Each row is a point on a tangle of strands that fork, close into loops and nearly touch. The rows are in no order.
Two points are linked if the straight distance between their rows is under 39.7. Some points are linked to none.
K_357: [-22  -2  -7 -16  13   9   4   6   8   6  12  -7 -23   5   7   5   1 -16
  -4 -14  -3  -6   6  -6   2  -3]
K_201: [  3   1   2   1  10  -6  -9  -1 -15  -2 -20 -21  21  10  -1  -1  14  13
   6   0 -11   6 -11   1  -7 -18]
K_131: [ -9  17   2  -1 -21  -6   1  11  10  -8  -4  12  -4  15   1   4   6  17
   4 -12 -13  11 -13 -15  -9 -23]
K_918: [  3  -3  12  -3   1  -7  12  17  -1   2   0  -3   3 -16  -4  -5   0  -5
  -6  -8  13   4  -4  -5  20   5]
K_347: [  6  -7  -7   8   1  -3   1 -27  -2  -8  -7  -4  16 -21   1 -15  -2  16
  -9  10  -3   3 -10  42   0  10]
K_837: [  3   2   5  -4  -1   1  10  20 -10 -17  -1  16   4  -6   1  12   5  11
  -1 -19   1  10  -9  -1   4  -8]
K_737: [  5   8  -7  -4   0  -8   8   5 -16  -2   7   8   9  -2  -5  -5  30 -14
  -3  -6   2   4 -10   4   0   3]
K_360: [ 14 -10   5   3   2   5  13  -6 -17  -3   0  -7  15 -11  -4 -11  -7  11
 -16  14  11  15  -5  32  -1  15]
K_2: [ 18  13 -20  -5  14  -4  22  10  -5  -4   5  26  -2   5  -8   5   7   3
 -14  -9   4  10   6   6  22  13]
K_334: [-19  -3  11  -6  -9  -2   0   3  14  10   8 -13 -21   7   7  -7  -5 -16
   0   6   3  -1   5 -14   0 -14]
K_368: [  0  -7  -3   6  24 -18  -6   0  -2 -13  -9  -9   6  16  -1 -15  -9  -3
   3   7   2 -14  10   3  -2 -26]
K_741: [  0   5  10 -13   5  10 -18   3   8   5  -8 -12  -1  19   9  12   2   5
   3  -6  -3  11  -2 -24   0 -13]
K_595: [-10  -8 -18  15   6  -3  -8  -6  13  12  17  17 -15 -19 -18   8  -3 -17
  -6   7   0  -8  14  14 -11  12]
K_731: [  8   8   6 -10 -13   1 -14 -12 -19  -9  -8 -18  18   4  10   8  18   5
  10  12 -15   0 -10  -8 -14  -1]
K_508: [  3   9  15   4 -22   4   4  13  -3   0 -10   3   6  14  -1  21   7  20
   8 -14  -9  26 -19  -9  -2  -9]
K_212: [ -4   6 -24  10   2  -4  13 -17  -3   5   0  22  -9 -12  -9 -10  -3  -7
 -17   8   5  -4  12  17  -1  20]
K_74: [ -6  10  -6   2  -1 -17   3   6   1   4  13   8   0   6  -2   4  11 -17
  10   5  -8 -14   0  -9 -19  -1]
K_291: [  1  -5  -7  -4  14   8  16  15  14  10   8   0 -21  -3  -3  -7 -15  -6
   2  -7   9 -18  17   4  18   7]
K_151: [-17  -1  -3   4  -1   0  -1  -6  18  10   7   1 -18  -4   2  -1  -7 -21
   1   8   6  -2   1  -7 -12  -7]
K_513: [  1  17  16  -8 -24   3  -4  -1  -1   8   7  -1  -1  13   6   6  14   7
   3  -6  -9   8 -11 -15   1  10]
K_888: [ -8   4  11   3 -16  -6 -14 -10  -1   9  -3  -7   3 -13  -2  -5   8  -4
  -2  14  -5   0  -9  -8  -6   2]
K_78: [ 12   8 -15  -3  13   4  13  23   5 -14   3  32  -5   0 -12  10  -2   5
  -5 -21   7   1   9   1  18   1]
K_496: [-10   4 -10   6 -14   0  -4 -17   1   6   4   9  -2 -16  -6   4  14 -23
  -1  13  -4  -6   2   0 -14  11]
K_226: [-13  -2   5  11  -8 -21  -3   7   9   9  16  -3  -3   2  -6   2   2 -14
  14  13  -4 -19  -1 -12 -14   0]
K_91: [  2  -2  -3   3  -3  -4   3 -21   6  -5  -6  11  13 -24 -11 -13  -3   1
 -19   2   5   4  -4  28   2  10]
K_958: [  5   9 -11  -3   7 -10  15  14  -9 -11   4  18   2  -3  -6  -5   9 -18
   1  -9   6  -4   0   0  14   1]
K_19: [  5   2 -12  -9   6  -5   6 -12  -8 -12   7  -7  13  -9   2  -7  27   3
  -9   0  -8  -7 -13  29  -8   3]
K_893: [ 11   7 -19   0   8 -16  13   1 -12  -5  10  20   5 -14 -15 -11   4 -15
  -5   2   7  -6   7   9  11  12]
K_819: [  7 -11  22  16   2   0  -8   9 -25   7 -16 -16  21  14 -14   3  -4   0
   2   0   7  21  -7   1  -1 -13]
K_386: [ -9 -11   1   2  17   0   3   9  13   8   9  -4 -15  -4   0  -2 -18  -8
  -3   5   2 -12  14  -5   5   3]
K_722: [-15  -3 -12   6  -6  -4  -6 -13  -4  -4   2   0  -4 -13   4  10  13 -27
   3  19 -12 -12  -5  14 -19   4]
K_374: [ 20  -2  10   3  10  -5  10  20 -11 -25 -16   6  17   5   1  12   1  11
   0  -6   7   3  -6   8  21 -13]
K_452: [-16   5  -8 -10  13   7  10   0   8  10  11   6 -18   3   5  -2  -1 -18
 -20  -2   2  -7   6  -4   0   7]
K_26: [ 11   8   8  -1  -7   3 -27 -19 -18   0 -11 -21  16  13   1   5  18  -1
   5   6 -13   4  -1 -10  -9  -8]
K_674: [  2  14   8  -7 -17  14 -17  -6  -4  -5  -5   7   4  12  16  25   7  16
   6  -7 -16  15  -7 -15 -14  -5]
K_152: [  3  -4   9  -2  -1   4 -11 -21  -3  -7  -6  -7  10  -5  15   3  10  -9
  -6   7  -1  -9  -7  22 -15   6]
K_445: [  1   6 -17 -12  12   7   0  20   6  17  22  15 -13   4 -15   6  21 -10
  14 -21  -4   0  12  -7  14  -1]
K_454: [  6  -8   5  -3  -4  13   4 -14  -8   7  -2  -9   6 -16  -6   7   0  -7
 -22   9   5  14 -15  17   1  14]
K_690: [ -5  -6  -6  12   7 -22   7   0  -1 -12  -8   6   2  -8  -7 -12 -14   6
  -3  15   1 -22  11  17   6   1]
K_610: [  1  11   4  -4 -25  10  10  19  -4   3   4  14  -2  -3  -7  14   1  20
  14 -19 -10  29 -17 -10   3  -3]
K_153: [  9  11   3 -17 -21   5  -4 -12 -11 -10  11   0   9   0  15   8  28 -14
   5   1  -3   3 -14   4 -11  12]
K_124: [  3   7  15   4  -7   3 -11   8  -9  -2 -15  -4   6  32  -4   3   6  21
   7  -8  -6  23 -11 -15  -4 -29]
K_100: [ -5 -15   3   5 -16  15 -19 -17   1   5 -11   0  -2 -23   7   5  -4   5
  -4  10   7  18  -8   1 -16   7]
K_167: [ -9   1 -14  16   3 -20  18  -9  -1  -4  -2   9  -6   6 -11  -8 -22   6
  -8  16 -13 -22  17  16   8  11]
K_426: [ -5 -15  -4  13   8  -8  -4  -1   8   3   5   7  -8 -13  -7  -1 -20   3
  -7  12  12 -14  13   2  -6   5]
K_929: [  8 -15  18   9   5   2  10  14  -6  -4 -13 -10   1   1  -3  -9 -19  -8
  -5  -2  24  14   2   1  23 -10]
K_79: [  5   2   5 -12 -19  17  -6 -12 -10  -3  11  -5  -3  -9   7   5  24 -19
  -3  14  -1   0  -5   2 -15  18]
K_936: [ -2 -10  -3  17   6   1 -17 -25   0   6 -22  -7  15  -5   7 -12  -2   5
   0  13   8   0   4  10 -20  -9]
K_540: [-11 -10 -14  11  -1 -13 -16 -18  -6  -8   3   3   6 -25   1  -1   2  -6
   4  19  -6 -12  -4  18 -23   1]
K_541: [ 10  -2  19   2 -22  16 -22 -15 -16  14  -7 -18   8  -1  -5  -2   7   3
   2   9   1  16  -6  -9  -5   7]
K_957: [  7   0  11 -10 -14  19  -4  16   9   4   3  -5  -8  19   1   6 -10  26
  23 -17  -5  19  -5 -21  13 -17]
K_413: [  4   8 -25  11 -19 -15  15 -27  -5  -3  -9  21   0  -9  -9 -21 -10   9
  -4  14 -13   1  15  25  -1  21]
K_300: [-15  -7   7  -1 -18   5  -7   0   8  23   2 -11  -9 -12   0  -8 -12  -8
  13   3   1  -6   5 -19  -5   8]
K_746: [ 12   5  12   3   6  -6 -12   1  -5  -1 -10 -13  13  13  -5 -14  -1  -6
   6  10   5   8   0 -19   0 -17]
K_959: [ -2  23   4  -2 -22   9  -3  -1   0  -1   4  -7  -4  25  10   5   1  16
   4  -8 -11  13 -11 -25   3   8]
K_254: [ 11 -13   1  20   1   0 -12 -15 -13   2 -19 -11  23  -7  -8 -17   3   5
   5  11  12   3  -6  15 -15 -14]
K_790: [  0  -7   1  10  -1  -4   9  20   3   0   9  12  -7 -10 -11  -8  -1 -14
  -2   2  18 -16  15   3  15   5]
K_899: [  5  -5   9  -8   6  16  16  26   7   6   8  -3  -1   9   4   4  -3  -4
   7 -20  12  18 -10  -4  16 -10]
K_138: [ -1   3   2  -6   7 -10  -2  13  -2 -16 -13   3   7  11   9   2  -1  11
   1  -8  -3   6 -12 -10  -5 -29]
K_509: [-12   7   7  -2  -3  -8 -18  -7  -1   1  -1 -13   0  32  12  -1   2  -4
   7   7 -15  -1  -2 -23  -8 -19]
K_530: [-12   2  -1 -12  -8   6   7  12  14  12  18  -9 -19   2  -6 -14   4 -15
  20 -11  -6  -1   1 -17  18  -8]
K_85: [  5 -17  17  -1   2  14   6  15   3   6  -6 -16  -7   3  -1 -16 -16   4
  10  -9  25   7   3  -5  18 -12]
K_619: [  5  -1   9  -8  24   4 -13  -7   5   3 -12 -14   2   8   2  -3  -8   0
 -18   2   7   2   3 -10   1  -9]
K_961: [ -6   8  -9 -10 -10  15  -5  -7  -2  12  23   1 -14   2   1  14  22 -30
   6   1  -8  -6  11 -11  -2  18]
K_485: [ 18  -4  15   0   3  -8   4  14 -12 -10 -12 -10  23  -3 -10   9   1   7
   1  -1   7   9  -9   2  14  -9]
K_972: [ 21  10 -13 -15  11   6  19   5 -13  -2   8  13   2   2  -9   6  10   6
 -18  -9   1  19  -7  14   7  19]
K_464: [  5   6 -24   5  -9   4  10 -15  13   8   1  31 -15 -18  -9  -5 -18  13
  -3   2   4  13  17  16   7  25]
K_752: [  2  -2   3  11   6   8  25   2   3   3  -4   5  -6  -3   0  -8 -15  -3
 -17  -4  16   3   5   7  15  12]
K_181: [  6   4  -6 -13  11  -3  -5 -16  -1 -14   6  -8  16  -4  13   8  17  -3
 -11   6  -8 -12  -7  23 -10  11]
K_245: [  2  -2   7  -4   9   6   5 -11  10  12  -2  -9   0 -12  -1   3  -2  -5
 -15   1   6   9  -4   7   9  13]
K_700: [ 14 -12  13   9  11  -4  -9  14 -11 -16 -19  -4  12   5   0 -11  -4  -1
   3   5  13 -12   3  -6  15 -16]
K_391: [ 26   7  -4   3   5  -3  31   9 -11 -14  -2  15   7   7  -8   4  -2  -3
  -7  -8   7  10   3  13  31  15]
K_682: [ -4   0 -20 -17  19  16   7   9  10  11  18   8 -17   4  -3   6  15  -5
  16 -28  -8  -7  12  -5   6  -1]
K_955: [  3  -6   2   6  12 -11 -22  -7 -15   3 -11 -15  12   6   2  -8   7   1
  10  11  -3 -10   7  -5 -18  -9]
K_217: [  0  19  -8  -5 -21   6  -3   0   6   6  17  10 -12  16   5  15  12  -3
  21 -10 -10  -2   2 -23 -12  19]
K_98: [ -6   9 -11 -17 -12  15  -6  12  13   5  15  15 -15  11   8  21   7   6
  21 -18 -18  -2   1 -21  -9   5]
K_639: [  2   5   0 -10  -4   5   5  23  19  -4   7  19  -9  -2  -1   8   3   9
  10 -20  -4   7  -2 -14   5 -18]
K_528: [ -5  16   5  -2 -25  20 -11   1   6   2  -5  15  -1   5   7  12  -6  28
  16  -9 -14  10  -6 -17 -17  -5]
K_763: [  7   1 -10   3  17 -10  13 -13 -10  -3 -15 -19  18   7   9 -14  -9  16
   2   7  -7 -10   1  25   2   4]
K_247: [ -3   6   6 -10 -22  24   7  13   3  12   8  -1  -5   6   1  17   4  19
  19 -27 -15  24 -18 -16   1   2]
K_273: [-16  -3  -1   6  18 -20  -6  -2   1  -6   6  -6  -3  15   2   3  -8 -16
  -5  15 -10 -17   1   1 -13 -11]
K_917: [ 18   5  -6  -6  12  -6  11   7  -1 -18  -4   9  20  -3   5  15   1  20
 -10   0  -4   8 -14   9  -2  -4]
K_45: [  6  10   9   3  -6   7 -17  -4 -10  -1 -12   0   9  26   8  14   9  16
   3  -9  -9  17 -10 -16 -16 -15]
K_369: [-13  -5   5  -1  14 -16   5  16   4  -7  13   0 -16   2  -2  -9 -15 -14
  -6  -2   2 -11  11   1   9 -10]
K_115: [  3  -4 -12  18 -11  -7  15  -3   9  -5 -13  23 -10  -9  -7 -11 -24  11
   0  10   6  -7  23  11   9  21]
K_248: [ -7   4  -6   2  12 -11   0 -14   2  -1   8   0   0  -4  -1   7   3 -11
 -12   9   1 -17   4  11 -10  12]
K_223: [ -6 -10   3   8  13 -13 -23  -7  -3   4  -9 -10   2  -1  -8  -9 -13  -3
  -1  17  -2 -12  10  -7 -13 -14]
K_462: [  3 -13  -7  21  -9  -1   2  -5   5 -10 -18  21  -4 -16  -2  -5 -24  21
  -6  11  17  -1  17  12   2  11]
K_818: [-13  16   3 -19 -14   4  -7   8  15   3  22  -5 -19  25  11   5  -7   2
  14  -4 -19   5  -2 -27   4 -10]
K_844: [  8   5  -6  -6   9  16  21  25  13  -1   8   8  -8   9  -4   8   3  -1
   4 -30   9  11   0  -5  26 -10]
K_371: [  5  -9  18  14   0  -8  -8   8  -1  -5 -16 -11  11   6  -6 -15  -4  -6
   8   9  12  -1   4 -11   8 -23]
K_215: [  8  -7   1  11   6 -11  12   5 -18 -18 -10  -1  15  -7   3 -11  12   2
   6  -4   8 -17  -3  21   9   3]
K_405: [ 12   0 -10  -7  11  12  19  23   9  -8   2  13  -9   8  -3   4  -2   7
  -4 -21   8  -2  11  -2  27   5]
K_68: [  3   1  -4  -1  -7  -5  11  -6 -14  -5   5   1   5  -8  -5  -9  33  -7
  -6   1   0  -1 -18  20  -8   5]
K_988: [  4 -12  17  21   1   5 -10  -2 -18   8 -20 -18  18   0 -12 -11   7   5
  -2   4  14  13  -3   8  -3  -9]
K_99: [ -2   7  -6 -10  -2  -7  -7  -8 -13  -8   3 -11  10   2  11   2  23   0
  10   4 -14 -11 -11   1 -16  -4]
K_521: [ -5   0  -5  -1  12 -23  -7   6  -2 -10  -2 -12   6  18   6  -3  -1  -2
   6   9  -6 -14  -4  -8  -9 -26]
K_944: [  9  -2  -7  -1   4  -8   7  -7  -3  -6   4  11   8 -23 -12  -8   5  -5
 -16   7   5  -3  -4  17   7  14]
K_646: [  9  -1 -14  11 -10  -4  10 -27  -2  -6 -11  -7  12 -13   0 -20 -12  25
   2  13 -11   1   2  40  -6  12]
K_652: [ -1  -8   4  12   1 -13   0  -1  -4  -7  -7  -6  13 -11  -3 -12   6   0
   2   8   3 -20   4   8  -2  -6]
K_227: [  6   3 -12   7 -14  -9  21 -23  -6  -6  -6   8   5 -10  -5 -21  -4  13
  -7   8  -9  -6   8  35   7  15]
K_836: [ -3  21   3  -4 -12  -2 -20  -9   2  -5  -4  -6   2  39  14   9   1   7
  13   7 -13   1   1 -24  -7  -5]
K_478: [  2   3   0   2   4 -11  -6   4  -5 -14 -15  -5  18  13   4   0  11  18
  15  -2 -12   1 -11  -9  -7 -30]
K_522: [  9  -8  17   2  -2  -2  15  16 -11  -9  -7  -4  12 -10  -8   8  -5  -4
   0  -7  10  11 -15   4  25   6]
K_551: [-10   1  10 -18  12   7  -3   9  10   7  13  -3 -15  14   9   1  -3  -2
  -1 -20   5   6  -3 -15   9  -9]
K_270: [-16  17   3  -5 -15  -7  -9  -1   8   0  18  -6 -16  20   4  10   9 -21
   9  -1 -16 -10   0 -15  -5   7]
K_622: [ -4  -6   4   9  -4 -11   2  20   3   5  15   4  -6  -7 -12  -1  -3 -15
   7   5  10 -23   9  -8  -3   0]
K_491: [-12  -4  12  -1 -10   6 -34 -17  -5   2  -4 -12  -2   1   5  10  -6 -10
   1  21  -8 -10  14 -12 -16  -1]
K_567: [ 17 -10   3   1   3   0   7 -15 -18  -7  -2 -14  19  -9  -5 -12   0  16
  -9   9  -4   7 -12  40   2   6]
K_978: [-11 -12  -4   6  -4  15  -6  -9   6  13 -11  -3  -4 -18  10   0 -11  -8
  -4   4  11   5  -1   0 -16  11]
K_533: [ -5  -6  -3 -24  -5   5   8  20  17   3  15  -9 -18  10   5 -14   1  -2
  18 -21  -3  -1  -3 -10  21 -21]
K_421: [  3  -2  -3  -2  10  -2  -8 -12 -13  -1 -11 -22  16  -4   9  -5  24   4
   4   5 -11  -9 -12  12  -8  -8]
K_277: [  3  14  -6  -6 -12   1   0  11   2  -2  10  16   2   1  -3   9  24   2
   5 -16  -7   6  -6 -11 -12   2]
K_655: [ -5   5  11 -17  -2  15  -9  -2  11   3   3 -14  -7   6  13  19   8  -5
   2  -9  -8   4  -6 -22   3  -1]
K_195: [  2   3  13 -14  -6  10  -5  19  20  -3   4  12  -4   9   8  11  -9  18
  14 -14  -7  11  -6 -24   1 -20]
K_729: [-10  22  -1  -8 -22  -2 -11  -8  -4 -14   7  -8   1  18  11  22  11 -16
  10   5 -19 -11   4 -19  -5  14]
K_756: [ -3  -6  -9   5  -2  13  12 -16   6  10  -1  21 -12 -23  -4  -6 -15   5
 -17  -6   6  14   6  16   5  23]
K_101: [ -1   6  -1   1  -2 -12  25   0   1  -4 -10   5 -10   9  -4 -12 -25   6
 -12  10   0 -16  22   4  17  12]
K_527: [  3  -7  -6  15  17 -12  -4  -8  -4  -5 -18 -12  14   9   1 -21 -17   4
  -2  10  11 -11   7  11   4 -11]
K_821: [ -2 -11   0  10   4  -3  -1  -2   4   0 -15   5  -2 -14  -5  -9 -16   7
  -9  10  19  -2   9   1   1   5]
K_789: [  4  -1  12  -5  -6  -4   8  17  10  -4   1  -6  -8  -5  -5  -3  -5  -9
   0  -3   7  -3  -4 -13  21 -14]
K_612: [  6  -1 -11  -6  13   4   8   9   1  17  18  13 -10 -10 -12  -2  11 -11
  -1 -14   8  -4   9  -1  11   9]
K_255: [ -3  11 -13  -6  18  -8   8  13   8  -9  13  17  -4  13  -2   6  -3  -3
 -12  -3  -1  -7   7  -3  -1   6]
K_234: [ 15  -5 -10   2  18  -3   5   1 -20  -8 -19 -16  24   2   0  -7   7  13
   4   4  -2   1 -10  15   4 -18]
K_854: [ -9  -3   5  -3  -3  12  -9 -19  -3   3  -6  -7  -6 -12  11   8  -4 -18
  -8  10   4  -1   2  -8  -9  10]
K_954: [  7   2   9  -3  -1   4  11  14  -2   2   4  -4  11   8   6  11   1   2
   4 -11   8  18 -16 -13  -1  -3]
K_414: [-14 -11  -4  11   1 -17 -15 -11  -3   3  -4  -6   3 -14  -4   3  -4  -3
   1  26  -8 -12   2   0 -17  -3]
K_18: [ 12   8   2  -9   3   4  -2  -2   2  -2   3  -2  16   0   8  16  18  -1
 -12  -3   1   7 -16   1 -14   3]
K_335: [-11   8   2   2 -15  13  -3 -12   7  17   9  -4 -15  -2   4  -1  17 -33
  -1  -5  -4  -3   2 -12   0  15]
K_572: [ 15  -3   3  11   3  -5  17  -7 -12 -10 -19  -6  13  -3  -6  -6 -14  13
 -10  13   7  -5   6  20  17   8]
K_820: [  4   3  -3  -3  21 -15  -3   3   8 -15  -3   3  10  10   3  10   7  13
  -9  -5  -6 -15  -2   4  -5  -7]
K_617: [  2  10  -7 -12 -16   8 -10  -6 -13   8  16   6  -9  -5  -5   3  34 -18
   3   7  -6   1   0  -5 -12  19]
K_294: [-12  -4 -13  16  10 -20  -7 -20  13  -5  -6   1  -4   1   5  -9 -21  -2
 -11   9  -2 -10   3  17  -7  -1]
K_592: [  7  -1   9  -7  17  -5  12  10  -5  -6  -4   4   7  13  11  -3 -15   3
  -8  -5  11   1   2  -3  12  -7]
K_482: [ -1  -1  -6   3   5   6  21  -2  10   8  -1   2 -14  -1  -4 -11 -25   7
 -11  -2  11  -9  18   8  20  17]
K_583: [ 17   1  -3 -13   8  11   7   2 -10   7  16   3   0 -13  -8   7   9  -3
 -13  -9   4  16  -7  10   7  16]
K_997: [ 15  -7 -18  16 -11   7  13  -9   2 -10  -7  21  -1 -24  -9 -10 -14  20
 -12  12  12   9   5  20   4  18]
K_654: [ -6   0 -19  13   1  -9  15  -4   7   3  -1  23 -20  -8 -20  -9 -22  -2
  -6   8   9  -6  23  14   5  15]
K_306: [ -1  -3 -11   2  10  -7  -1 -15  -7  -3  -5 -17  13 -18   7 -10  14  10
   0   2  -4 -17  -7  32  -9  -2]
K_702: [-10  -5  14  -3 -10 -12  -6  10  11   6   0  -8 -11  -4  -1 -13   0  -7
   1   4   5  -5   4 -19  10 -18]
K_806: [-15  -7  -6  11   3  -2 -11   3   4  14  23   8 -20  -9 -10   5  -2 -24
  -2   9  -3 -15  10   4 -10  13]
K_618: [-12 -10 -14  10   3  10   3  -8  15   5  -8  21 -11 -26  -2  -3 -22  11
  -6  -5  11   8   3   8  -1  15]
K_998: [ -3  -3   4 -14  15  -1   8  20   7  -4   7   0  -8   8   9  -4 -16   2
   1 -17  11   7  -3  -9  10 -12]
K_280: [  7 -14  15   5  -7  12 -21 -11  -8  16 -12 -13   3 -14  -6  -1  -5   8
   0  14  12  18  -5  -7 -12   1]
K_57: [ -5  18   9 -10 -23  -1  -4   8   8   1   2 -11 -14  30   8  -4  -3  13
  11  -7  -7  10  -5 -29   6 -14]
K_289: [ -1  -4   0   2  10 -19   7   8  -1  -8  12  -1  10  -5  -4  -1  14  -6
   4   6  -3 -20  -2   2  -8  -3]
K_32: [  3   6  11 -11 -12  12  -2   1  -5  14  11  -6   3 -10   3   5  14  -2
   1  -5   4   3  -9 -12  -4  15]
K_516: [  4  -9  12   5   1   3  -1   4  -7   8  -1  -4   7 -17   0 -10  -8  -2
  -3   5  12   2   1  -6   7  -1]
K_706: [  6   0   2 -14   2  10   4   7   9  14  20   3   0  -8  -3   1  14 -11
   2 -15   1   0  -3 -11   7  10]
K_8: [ -8   1  -2 -12   6  -8  -3  18  14   7  25   5  -9  -2 -10  13   0  -9
  10  -9  -9  -9   2 -20   3  -3]
K_382: [ -6   4 -17  -2  18  -5   1   2  15  14  18  13 -22   3 -14   0  -5 -15
 -11  -4  -2 -15  20  11  14  15]
K_940: [ 12 -10  -2  -3  15   8  -9 -17 -18  -4  -9 -16  17  -4   4 -16   5  12
  -9  10   0   6  -3  30  -7   2]
K_412: [  6   0  18   8 -17   2   3  24  -6  -1  -9  -7   5  26 -11  16   0  17
   9 -13   0  29 -12  -8   2 -21]
K_977: [-16  -3   9   6  -3  -4 -16  -9   0   2  12  -8 -10  -1   4  19   1 -17
   2  17 -14 -16  12  -6 -18   7]
K_981: [-13 -16  10   7 -10  17  -6   2  17  16   2  -2 -11 -19   3 -13  -8  -4
  16  -9   8   0   4  -6   3   2]
K_118: [ -9   7  -4   1  20 -23   8   3  -2  -3  13  12  -9   8  -4  -7 -13 -10
  -8   0  -2 -11  14   3   8   7]
K_827: [  0  -4 -15  10   0 -13   6 -23   1  -5  -6  15  -1 -17  -2  -4 -28  11
  -6  17   0  -3   8  16  -9  19]
K_469: [-12  -1 -17 -17   8  12  -2  16  16   3  22  14 -21   9   2  14   8   3
  18 -23 -16  -4  10 -11  -7 -11]
K_569: [ 15  -3  17   1  -9  -2  -2  -8  -8   3  -5 -18  20  -9  -5   1  17   5
  -3   9   0   8 -17   8 -10  -1]
K_328: [ -5   7   0  -8  -9  -4  -4  15   5 -19  -2  11 -11  17   7   2  -3  11
   3 -13   3  11 -12 -12  -1 -36]
K_883: [-11   5  -5   5  -7   3   1  -7  10  17   9   7  -9 -14  -6   1  10 -26
  -2  -3   4   4  -3  -5  -2   6]
K_373: [ -5  -3   6  16   3   6 -19 -25   2   4 -21 -10   7   7   4  -7  -2 -11
  -6   8   6  -3   2  -1 -15 -13]
K_995: [ -5   2  -8 -20  -6   6   7  27  15   0  14  11 -18  10  -2  -5   2   3
  19 -28  -4   7   0 -17   8 -19]
K_93: [ 15  -2   1  14  10 -10  12   3 -11 -20 -16  -4  20   7   8  -9  -1   6
   3  -5   5 -19   3  30  21  -1]
K_711: [ 15   8 -12  -3  13  -8  21   6  -9 -18  -6   4  14   6   6   2   2  20
  -8  -4   1  -4  -3  13   5   1]
K_480: [  7  -8  16  -8  -3  16  -2  24   6   9  -2 -13   7  10  -3  16  -2  24
  15 -20  -8  19  -9 -19   9 -13]
K_352: [-19   6  -6 -20  -9   9   0   4  17  12  20 -13 -26  15   6  -1   5 -13
  18 -13 -15   3   2 -18   8  -7]
K_459: [ -9  -8 -13  12  -5  -4  -4 -16   7  -6 -17  17   1 -17   3   4  -3  10
 -11  10   9   3  -8  11 -17   4]
K_338: [  5  -9  13   5  -5  -3   0  -1 -10   7  -3 -14  15 -12 -11   6   5   2
 -12   7   4  19 -16  12   3   7]
K_924: [ -8   4  11  -2   0 -11   0  21   0  -4   7  -2  -7  14   4   2   8   2
  -2  -1   4  -8   4 -18  -9 -14]
K_829: [  9   8  17  -6 -20  11  -6   0 -20   5   7  -9  11  10   0  15  13  13
  -4  -7  -9  17 -15 -13  -8   5]
K_641: [  7  -1  12  14   5   7  19   3  -2  -7 -13   3  -1   8   1  -9 -27   0
  -9   3  18   4   8   7  25   3]
K_506: [ -4   2   6 -13   6   8 -14  -6  -5   1  -4  -9   4   0  13  13   3 -14
  -5   8  -7  -1  -1 -17  -5   5]
K_787: [  5 -12   5  -8   6  20  14   6  -7  18  13  -6  -4 -22  -6  -3   2  -1
  -4 -13   8  11  -3   5  12  16]
K_256: [-11  -7  -7  16  11  -6 -19 -22  14  -7 -11   6   3  -4   7   6 -20   4
  -9  17   1  -8   9  16 -16   3]
K_297: [  1  -3   8  -3  12  -1  -4 -17   6   2 -14  -7   8  -2   4   4  -9   2
 -20  10   2   2   1   5   2   1]
K_915: [ -9 -19  11  -1   3   9   0   8   7  11   3  -7 -18  -7   9 -19 -14  -2
   8 -12  17  -7   6  -3  14  -5]
K_808: [ -2  -3  14  10 -10  11 -16 -20  -7   0 -18 -16  15   3  11   4   8 -13
  -2   9   4   4  -7   4 -16  -2]
K_449: [ -2  17   6  -1 -25   5 -10   7   7  -4  -7  16  -4  14   4   1 -10  22
  15  -5 -16  10  -5 -19 -17 -23]
K_638: [  3   9 -18   6   9 -10  20 -17 -10  -4  -6  -5   7  -3   3 -16  -1  13
  -7   5 -11 -12   7  30   2  12]
K_269: [ -2  13   2 -11 -15   5 -15  -8  -5  -2   0 -13   2   7  13  19  12 -10
   9  13 -15  -9   6 -25 -11   6]
K_88: [  4   9 -10  -9  17  -7   3  13   6 -10  13  20  -1   6   4  15  13  10
  -9  -8  -4  -7  -1  -5 -10   0]
K_46: [-17  -9   0  -4   4   6   0  12  19  16  18   1 -23  -9 -10  -9  -1 -21
  11 -11   3  -7   9  -3  17  -3]
K_538: [ -1  -3 -18   7  14   4   3  -1   9  22  13  15 -13  -9 -18  -3  -1 -14
  -3  -2   7  -6  19   7   8  16]
K_75: [ 10  -2  17  -3  -5   3  -1  15  -7   3  -7  -6  11  18   4  -1  -3   2
   7  -1  11  16  -8 -17   2 -16]
K_560: [ -1 -14   3  12  -7   5  -3 -14  -5   2 -17  -3   2 -23  -5  -1  -4  14
  -7   8  13  12 -10  16 -11   4]
K_355: [-16 -20  -8   3   7  15  -2 -12   9  10  -3   4 -14 -25   5   2 -21   6
  -3   0   7   1   7  -3  -5   9]
K_107: [ -2 -10  13 -14  15  18 -16   0  -4  12  -6 -20  -4   7   7   0  -7  -1
  -4  -5   3  12   8 -21   5  -8]
K_812: [ 22   0  -2  -3   9  -5  17  20  -7 -22 -13  13  10   6   4   6 -10  19
   0  -2   4 -11   4   7  17   1]
K_489: [-16  18  12  -1 -10  -9 -11   0   8  -1  10  -9  -7  20   9  -3   4 -11
   6   1 -11  -5  -9 -21  -7  -8]
K_503: [  8   1   4   2  16 -13  10  -3  -2  -4  -8  -5  12  13   9 -17 -23   6
  -8   7   9  -3   1   6   9  -4]
K_880: [ -4   5  -9  -2   7  -5  -6  -1  -2 -15  17   4  -7   8   7  27  20 -14
  -1   4 -13 -21   4  -4 -20   7]
K_28: [ -1 -14 -19  16  10   1 -16 -28   7  -3 -24  -4   9  -6   4  -4 -15   8
   4  18  -4  -7   4  20 -20   0]
K_492: [-20  -7   5   9 -14   4 -15  -1  -1  11  18   0 -16 -12   1   6   4 -13
   4  10 -11 -12   7  -8 -14  14]

A piece is two or more points that can be reached from each other along the links. Count, over all rows, the pieces, the separate loops (a circle has one, a figure eight two, a Y none), the forks (points with three links) and the tips (points with one).
pieces => 5
loops => 0
forks => 24
tips => 34

A fork is a point with three links, a tip a point with one. Leave the first point through the second and follow the links. Name the first fork or tip that comes.
K_741 / K_107 => K_569
K_201 / K_478 => K_247
K_569 / K_338 => K_506
K_247 / K_610 => K_201
K_300 / K_981 => K_482

Name the points in between on the shortest way along the links from the first point to the second, in order.
K_19 / K_449 => K_306 K_421 K_201 K_478 K_138 K_328 K_131
K_270 / K_454 => K_729 K_269 K_506 K_655 K_741 K_107 K_619 K_297 K_245
K_918 / K_790 => K_516 K_821 K_426 K_386 K_291 K_482 K_101 K_167 K_690 K_652 K_289 K_74 K_226 K_622
K_995 / K_469 => K_533 K_530 K_352 K_818 K_57 K_959 K_513 K_32 K_706 K_612 K_445 K_682
K_234 / K_254 => K_201 K_421 K_306 K_19 K_181 K_152 K_808 K_373 K_936
K_583 / K_998 => K_972 K_2 K_78 K_405 K_844 K_899
